Points, in no order, along strands that fork, close into loops and pass close to each other.
Two points are linked if the straight distance between their rows is under 26.1. Some points are linked to none.
giviz: -3 16 21 8 5 3 -17 20 19
Mumib: -3 11 15 -9 11 -24 7 17 14
sen: 25 48 -5 -6 -9 9 50 -22 -4
molaz: -52 -3 26 -15 0 -4 -29 13 2
Rak: 18 13 5 -14 12 -26 24 6 8
Mul: -33 -14 48 -31 17 -3 -15 17 13
lanor: -24 -32 12 -20 11 -6 -23 -4 -3
Nemar: -18 27 3 6 -5 -17 -4 18 7
dab: 14 42 -14 5 -18 29 52 -33 -20
panuz: 1 24 18 5 7 -4 -6 21 18
Vos: 8 37 -22 15 -23 34 45 -29 -28
sok: -14 33 -8 15 -13 -12 -4 15 3
bil: 17 -39 -26 2 -1 3 1 -19 -13
ber: -12 -3 -8 -6 1 -30 5 2 -2
Fug: 18 20 -1 12 -6 13 5 4 6
somu: 8 50 -10 21 -23 22 16 0 -6
fon: 22 22 -5 -13 6 -22 30 0 3
dos: 9 11 -3 12 -3 4 -2 6 5
som: 30 -9 9 -5 15 4 6 1 11
vudur: -7 -16 10 -27 17 -39 17 5 3
Mogo: 1 -31 8 -11 14 -5 -13 -3 5
fibon: 27 5 2 19 -4 36 -2 2 4
voga: -1 1 12 -24 18 -42 24 12 8
bam: 23 42 -11 -1 -12 5 39 -14 -6
Bupo: 21 45 -8 0 -14 23 54 -32 -13
rok: -21 -6 -13 -13 1 -41 9 1 -8
zarem: -34 -28 20 -29 12 -11 -18 1 -2
Rikul: 45 -23 -9 -5 10 12 20 -15 -3
guse: 0 -25 22 -20 21 -10 -6 4 10
padu: -19 -10 36 -4 12 15 -38 14 17
rek: 26 -33 -21 3 2 8 7 -17 -11
dufo: 27 30 -6 -14 3 -21 38 -6 2
tos: -6 9 11 -17 12 -36 17 15 8
Migig: -20 5 -10 25 -17 12 -30 5 -1
bemup: 6 -38 -24 -4 2 -9 -4 -18 -12
naz: 20 17 -24 9 -16 13 29 -16 -17
Gak: -6 -34 -9 -18 10 -26 -1 -11 -7
Ruviz: -11 -12 -1 -4 3 -16 -8 2 2
gebe: -26 -34 0 -5 0 12 -42 -10 -7
pidir: 7 25 -33 18 -26 28 36 -26 -33
nagob: -8 4 19 10 4 9 -27 16 16
kes: 7 11 -11 29 -16 28 -6 3 -4
Seb: -23 -27 -12 9 -10 14 -39 -11 -9
Led: -1 -17 32 -17 23 -7 -10 12 17
guk: -18 12 3 6 -3 -11 -13 13 5
vib: 16 -2 2 -14 15 -24 19 3 6
fik: -49 -12 33 -25 5 -5 -23 12 1
Sife: 21 29 -5 11 -11 16 18 -2 -1
gufu: -18 -28 6 -30 15 -39 13 1 -3
Zelal: 4 27 13 0 6 -14 6 19 15
lofot: 11 -11 0 -13 12 -21 11 0 4
gikad: 36 -25 -15 0 4 10 16 -16 -7
norag: 9 -15 -20 13 -8 10 -4 -8 -9
nupe: 1 18 -37 26 -29 17 15 -10 -24
Fosi: -3 -24 -2 -5 7 -6 -11 -3 1
bupa: 16 37 -13 7 -12 2 25 -5 -4
sene: -1 35 -9 8 -10 -14 12 9 1
fasu: 3 -31 -18 -8 4 -17 2 -13 -9
Tarer: -3 9 0 10 -1 -2 -10 9 7
getol: -37 -4 10 6 -6 6 -42 8 2
vot: 31 0 20 10 10 28 -11 9 19
Mip: -14 -35 1 -25 15 -30 2 -7 -5
gezof: 11 11 -17 2 -4 -13 15 -4 -5
bop: 11 -8 -11 -1 3 -12 7 -3 -1
sige: -38 -5 17 -5 0 -3 -31 10 4
bal: -2 -18 -3 16 -4 22 -29 -1 3
Seso: -19 -36 1 -9 6 3 -31 -10 -4
Bofof: -36 -7 -14 -13 -5 -46 6 0 -12
fad: 4 24 -36 24 -28 27 27 -18 -31
lufet: -29 0 -1 19 -11 11 -40 5 1
fiduv: -12 -2 24 8 6 16 -35 15 17
getin: 25 -9 22 3 16 18 -12 11 20
reziz: -39 -21 37 -34 13 -6 -17 9 4
Lurop: 29 3 14 21 1 40 -12 9 14
Bidi: -38 -18 -4 -13 -1 -25 -14 -2 -9
Voro: 1 17 -12 4 -5 -17 9 4 -1
lun: 36 1 -6 7 0 22 18 -7 -1
mit: 40 3 6 -2 10 14 16 -2 8
meri: 22 -17 12 -10 18 -2 1 3 12
tuse: 18 14 -5 28 -14 38 -5 2 -1
Lomer: 27 -4 -10 10 -3 17 10 -5 -3
Kam: -18 -22 -19 10 -10 3 -25 -8 -10
gimik: 20 -23 24 -8 21 8 -12 5 18
Denut: -18 -15 41 -24 20 -7 -12 17 16
Duluz: -6 -9 -17 14 -9 2 -15 -3 -4
Lipek: 18 -12 -11 13 -4 17 -4 -5 -2
zile: -6 6 -13 28 -16 19 -20 4 -2
Duled: -28 -26 -21 1 -10 -9 -25 -11 -15
lanip: 20 49 7 23 -15 46 19 -1 1
bef: -33 21 22 -8 4 -28 -1 27 13
sili: -5 10 -35 27 -27 10 1 -7 -19

A tip is a point with one link. Name the tips that can be reached along the links from each point below, in the order of the rows.
gikad: Rikul, padu
bop: dufo, sili
Led: Bofof, Duled

A piece is two or more points that can be reached from each other along the links. Count, over all rows, the pieces, the separate loops (a circle has one, a figure eight two, a Y none), the forks (points with three links) and the tips (points with one).
pieces: 3
loops: 1
forks: 2
tips: 6
